Each scene shows the same named points in several views. A view is turned or mirrored, and shifted as a whole, has a little noise and may leave points out.

Scene 1
View 1
Z_388: -20 -12 -21 -46 10 23 14 4 0 1 -13 8 18 -13 20 -5 8 -19 -31 11 24 12 -9 0 -32 9 4 15 -4
Z_690: 7 9 -26 -29 14 12 15 -2 -16 -4 -16 16 26 -11 17 -9 -1 -8 1 6 31 9 -13 -18 -59 -17 -11 12 40
Z_428: 19 -14 -14 -25 12 19 14 -7 7 -9 -35 17 1 -10 17 -18 -8 -36 -1 2 -9 -1 7 -4 -56 -21 -11 12 21
Z_931: 8 -19 7 -23 -1 17 10 6 6 -2 -16 7 1 -10 21 -11 8 -30 -11 11 -7 -4 7 4 -33 -11 -3 15 11
Z_741: 50 9 0 17 23 7 -12 -32 7 -6 -27 -3 11 -75 38 -23 -20 -20 41 -1 -10 19 17 22 -43 -30 8 10 30
Z_141: 21 0 32 0 2 -3 2 10 2 -6 3 -9 9 -9 40 -10 14 -7 0 16 -7 8 3 -8 -31 -29 -8 23 39
Z_881: 32 -18 23 -10 -14 11 -1 -1 -12 6 -11 26 -12 -39 11 -21 6 -41 27 9 -14 -31 20 14 -49 -31 -12 15 47
Z_919: 0 1 19 -2 -2 17 11 15 6 1 19 -16 35 -17 49 8 28 12 -9 27 16 21 -12 -10 -5 -10 -9 8 19
Z_392: 40 2 -10 7 11 15 -1 -9 -2 -11 -27 1 12 -28 22 -8 -1 -17 26 4 10 2 2 4 -53 -27 -3 1 36
Z_186: 19 -9 -1 -10 7 13 -2 2 0 -8 -20 -3 6 -14 22 -6 8 -20 -2 7 10 1 1 8 -40 -12 6 10 16
Z_261: 18 12 -30 -24 -1 43 52 8 -1 11 -14 16 51 21 17 2 -1 9 -9 20 19 13 -16 -17 -22 -4 -13 7 9
Z_203: -21 2 2 -53 13 0 21 0 -6 9 5 17 20 -20 34 -23 -4 -14 -29 12 4 21 -4 -15 -35 -9 -7 41 23
Z_273: 9 -17 -15 -29 -12 44 34 9 0 10 -17 22 21 1 7 -1 10 -21 -8 18 8 -13 -2 3 -23 1 -8 2 0
Z_553: 5 -11 -5 -19 23 5 1 3 15 -22 -27 -11 2 6 33 -8 3 -22 -22 3 1 17 -3 -12 -51 -17 -3 16 15
Z_982: 15 -16 -4 -2 18 12 -6 2 16 -25 -27 -15 2 -6 33 -1 12 -21 -6 6 5 11 -2 -6 -48 -19 -4 0 17
Z_892: 1 -7 -20 -35 -5 36 33 6 -6 11 -10 22 29 -6 13 -4 7 -13 -8 17 18 -1 -8 -5 -28 0 -11 7 11
Z_662: 52 -6 8 21 14 6 -19 -6 10 -21 -38 -18 -8 -22 26 -9 0 -26 18 -2 -6 1 13 22 -47 -25 17 7 18
Z_431: -13 -35 8 -27 5 21 7 3 25 -11 -10 2 -2 -21 39 -9 15 -36 -19 14 -17 6 7 -6 -30 -12 -19 7 7
Z_713: 17 -9 29 -6 -14 18 3 0 -5 17 13 7 14 -56 32 -11 14 -15 15 22 -4 -5 12 23 -6 -10 2 17 18
Z_630: 57 11 -42 14 28 24 -7 -24 2 -18 -59 -8 17 -32 12 -7 -18 -17 28 -8 22 13 1 24 -57 -13 24 -5 7
View 2
Z_203: 34 7 -20 28 -3 -11 -28 -8 57 24 -38 -15 -9 23 19 -4 -22 6 11 -13 -16 -14 7 -20 4 -29 -35 12 -24
Z_931: 22 -2 -15 19 1 -8 -17 2 19 33 -18 -5 -6 11 17 21 16 3 0 0 -23 -18 13 -2 -5 4 -20 3 -10
Z_388: 35 0 -8 47 10 1 -23 7 24 41 -44 -30 7 36 24 18 -17 -3 1 -9 -27 -22 2 -6 -5 -15 -10 3 -18
Z_741: 17 -1 20 -28 -2 -19 -3 5 4 -33 -10 -23 -32 -1 42 1 30 32 -9 17 -1 18 -33 32 -6 -10 -27 18 2
Z_919: 58 4 -20 12 -11 -6 -50 -7 30 57 -17 -19 -16 10 8 -5 -16 5 -18 27 -25 -18 -29 11 5 9 -14 40 -32
Z_662: 18 13 20 -16 -5 -15 2 3 -9 8 -7 -8 -14 3 24 12 43 6 -14 34 -23 12 -4 29 -3 10 -16 -4 2
Z_141: 37 12 -14 -10 -18 -19 -30 -17 28 35 -3 0 -20 0 8 -8 10 7 -10 25 -24 -5 1 4 5 5 -33 18 -20
Z_431: 31 -11 -13 13 1 -7 -28 -1 40 41 -32 -6 0 16 38 31 17 -1 13 5 -14 -23 20 0 -15 19 -23 21 -15
Z_690: 32 5 -4 11 -11 -25 -21 -19 2 23 -16 -34 -1 28 29 -13 -26 0 -14 -22 -25 -12 -11 -8 -10 -21 -32 -15 -17
Z_713: 32 -19 -25 13 8 2 -29 8 14 14 3 -13 -35 -7 5 15 11 34 -12 16 -21 -16 -14 7 4 -3 -22 42 -14
Z_982: 34 10 11 -3 -10 -18 -17 -8 10 38 -24 -15 3 21 36 12 16 -10 -6 19 -22 -6 4 15 -12 14 -19 -1 -11
Z_428: 9 5 -3 3 -6 -23 -6 -3 9 16 -21 -9 1 16 35 16 17 -3 1 -21 -15 -12 7 2 -14 1 -24 -21 -5
Z_553: 30 21 8 5 -11 -19 -15 -10 29 40 -36 -10 8 26 32 6 8 -16 2 11 -22 -4 12 5 -7 3 -22 -9 -14
Z_273: 19 -9 -32 38 7 -6 -26 10 1 46 -18 -15 -2 15 11 26 -4 -1 -10 -29 -26 -37 -11 -3 -7 6 -5 -6 -14
Z_630: 12 15 35 -4 2 -19 9 14 -33 -8 -24 -38 -3 23 39 8 20 5 -22 4 -18 13 -42 39 -10 -7 -2 -26 6
View 3
Z_892: 8 43 14 1 24 -17 -19 -15 29 -20 26 8 18 -3 -13 8 -18 7 48 5 7 -33 -6 -22 1 19 -7 21 -15
Z_690: 6 45 15 -9 33 -11 -8 11 18 -16 8 32 -2 20 -7 12 -27 -3 38 1 17 -30 13 -16 2 34 19 13 3
Z_273: 9 45 14 14 19 -24 -20 -21 31 -25 28 -3 24 -7 -20 3 -12 6 46 10 0 -20 -9 -13 3 16 -18 20 -18
Z_431: 15 53 24 -1 -7 -2 -24 3 34 5 26 -25 16 -8 -26 -23 -34 10 24 14 -22 -9 2 -14 4 -1 20 36 4
Z_881: 15 40 -8 21 -1 -11 -19 10 20 1 3 -14 6 24 -47 -2 -17 2 24 -32 27 26 -3 29 32 16 12 33 13
Z_388: -10 55 13 -5 21 -2 -16 -3 28 -12 43 15 19 -10 1 -5 -40 -5 43 9 -13 -31 -8 -34 -11 -5 2 25 -8
Z_982: 8 53 15 1 6 -7 -9 13 20 -5 9 -4 1 10 -16 -10 -24 -6 3 25 -23 -2 20 -6 -8 14 15 6 16
Z_261: 19 31 19 -5 28 -34 -13 -23 31 -31 18 17 11 -11 -10 11 0 7 38 26 15 -51 -2 -28 -4 36 -11 -3 -21
Z_713: 5 25 -29 -13 -4 5 -19 -19 28 12 23 -26 12 -1 -34 1 -8 9 6 -28 20 -4 -15 -6 9 -4 1 25 7
Z_392: 18 39 0 3 22 -8 -3 4 14 -7 -10 4 -5 22 -13 5 -17 -2 0 -6 10 10 15 9 2 29 11 -2 13
Z_203: 5 38 13 -20 5 -6 -20 17 31 2 36 22 3 -11 -15 -15 -38 -3 41 -1 22 -46 -11 -35 12 2 36 32 -1
Z_141: 6 31 -10 -17 -15 -13 -16 14 25 7 12 -7 -5 8 -45 -5 -4 -4 0 12 10 -20 12 -9 11 15 26 13 23
Z_553: 7 53 23 1 3 -12 -10 24 23 -6 18 11 0 0 -14 -20 -32 -13 13 31 -16 -15 13 -15 -2 10 26 8 12
Z_931: 7 47 8 10 -1 -14 -19 5 27 -7 25 -5 12 -4 -28 -13 -23 -4 25 8 -3 -6 -3 -5 9 4 7 22 2
Z_186: 1 46 -2 5 9 -9 -10 5 19 -8 17 4 5 7 -17 -3 -21 -9 12 7 -3 -2 5 -4 0 8 4 8 10
Z_662: 11 42 -11 16 4 -7 0 12 12 -2 -3 -5 -6 12 -16 -13 -17 -18 -26 4 -5 32 11 19 0 7 6 -13 21
Z_741: 32 25 -13 -5 21 15 4 0 14 13 -20 -5 -13 11 4 -12 -30 -1 -34 -34 27 31 1 13 4 10 24 -9 15
View 4
Z_662: 14 0 -18 7 -2 44 4 -3 -27 -19 -13 -32 28 14 -27 -15 20 -13 -5 -16 -29 -15 -12 -17 -8 4 8 19 -8
Z_186: 4 3 -5 1 11 18 -3 -16 -10 1 3 -40 14 1 -3 -6 11 -24 -4 -4 0 -18 -15 -15 4 0 -8 9 -7
Z_392: 3 6 -20 13 6 27 -9 -5 -26 -15 -6 -39 -4 14 -6 -23 24 -19 7 5 -24 -22 -14 -3 2 7 -5 2 -12
Z_982: 1 -2 -15 -8 13 24 9 -14 -6 -18 6 -43 20 5 -5 6 13 -13 8 4 -1 -20 -3 -22 -10 0 -12 2 -3
Z_553: 7 2 -3 -8 17 23 8 -22 2 -22 17 -39 14 0 6 22 14 -17 3 1 12 -28 -8 -22 -19 0 -21 10 -6
Z_630: -10 -4 -15 12 11 39 -2 -26 -50 -29 -10 -18 21 9 -16 -16 29 -27 17 16 -53 -41 -30 -16 19 3 8 24 -39
Z_881: 21 10 -6 22 -13 43 -30 16 -21 27 5 -42 -10 13 -8 -35 0 -26 -18 -14 -13 1 -15 2 -12 22 -6 -1 8
Z_273: -2 -23 8 4 24 7 -11 -22 -21 27 12 -42 -3 -21 22 -2 -10 -16 0 3 22 -14 -24 -15 36 12 -22 -5 -16
Z_741: 25 22 -18 32 3 57 -20 -16 -34 -5 -30 -17 7 29 -9 -23 48 -24 11 11 -39 -11 -16 -6 -17 4 30 7 -15
Z_690: -10 18 -3 7 19 0 -16 -22 -7 -10 19 -43 -24 4 21 -8 23 -36 9 19 0 -41 -23 2 5 1 -29 2 -18
Z_931: 13 -5 5 3 11 25 -9 -13 -8 16 10 -39 9 -6 7 4 -1 -19 -9 -6 17 -9 -15 -17 -2 9 -14 4 -2
Z_428: 8 -8 2 10 8 43 -10 -10 -23 -7 21 -30 -4 -2 11 5 2 -17 4 8 -5 -28 -21 -12 -11 20 -22 7 -13
Z_919: 12 11 -16 0 32 -21 3 -31 13 10 -25 -58 4 2 14 -4 35 -9 3 -5 39 3 2 -11 18 -19 0 -13 4
Z_431: 14 -6 1 -4 17 34 -5 -16 4 22 12 -40 19 -5 15 20 -3 -13 6 10 29 0 1 -28 -18 7 -10 -14 9
Z_203: 18 27 19 10 25 6 -21 -36 16 17 17 -33 -14 -2 36 22 24 -38 -6 7 39 -21 -22 -9 -15 -2 -20 5 -5
Z_261: 0 -19 0 10 39 -14 -3 -36 -23 -4 2 -42 -27 -18 36 2 17 -4 11 6 28 -29 -29 -2 47 6 -30 0 -30
Z_892: -5 -8 7 6 27 -1 -15 -28 -13 22 12 -41 -12 -16 28 -1 3 -23 5 11 24 -20 -25 -9 30 6 -23 -6 -17
Z_388: -9 4 16 -8 28 2 -9 -41 2 21 19 -35 16 -16 23 20 3 -40 3 17 25 -25 -23 -26 15 -5 -17 5 -16

Which points are out of place in each view (at most two, in the order of its rows)? Write - if all are in place.
view 1 -> Z_428, Z_261
view 2 -> Z_713
view 3 -> Z_388
view 4 -> Z_881
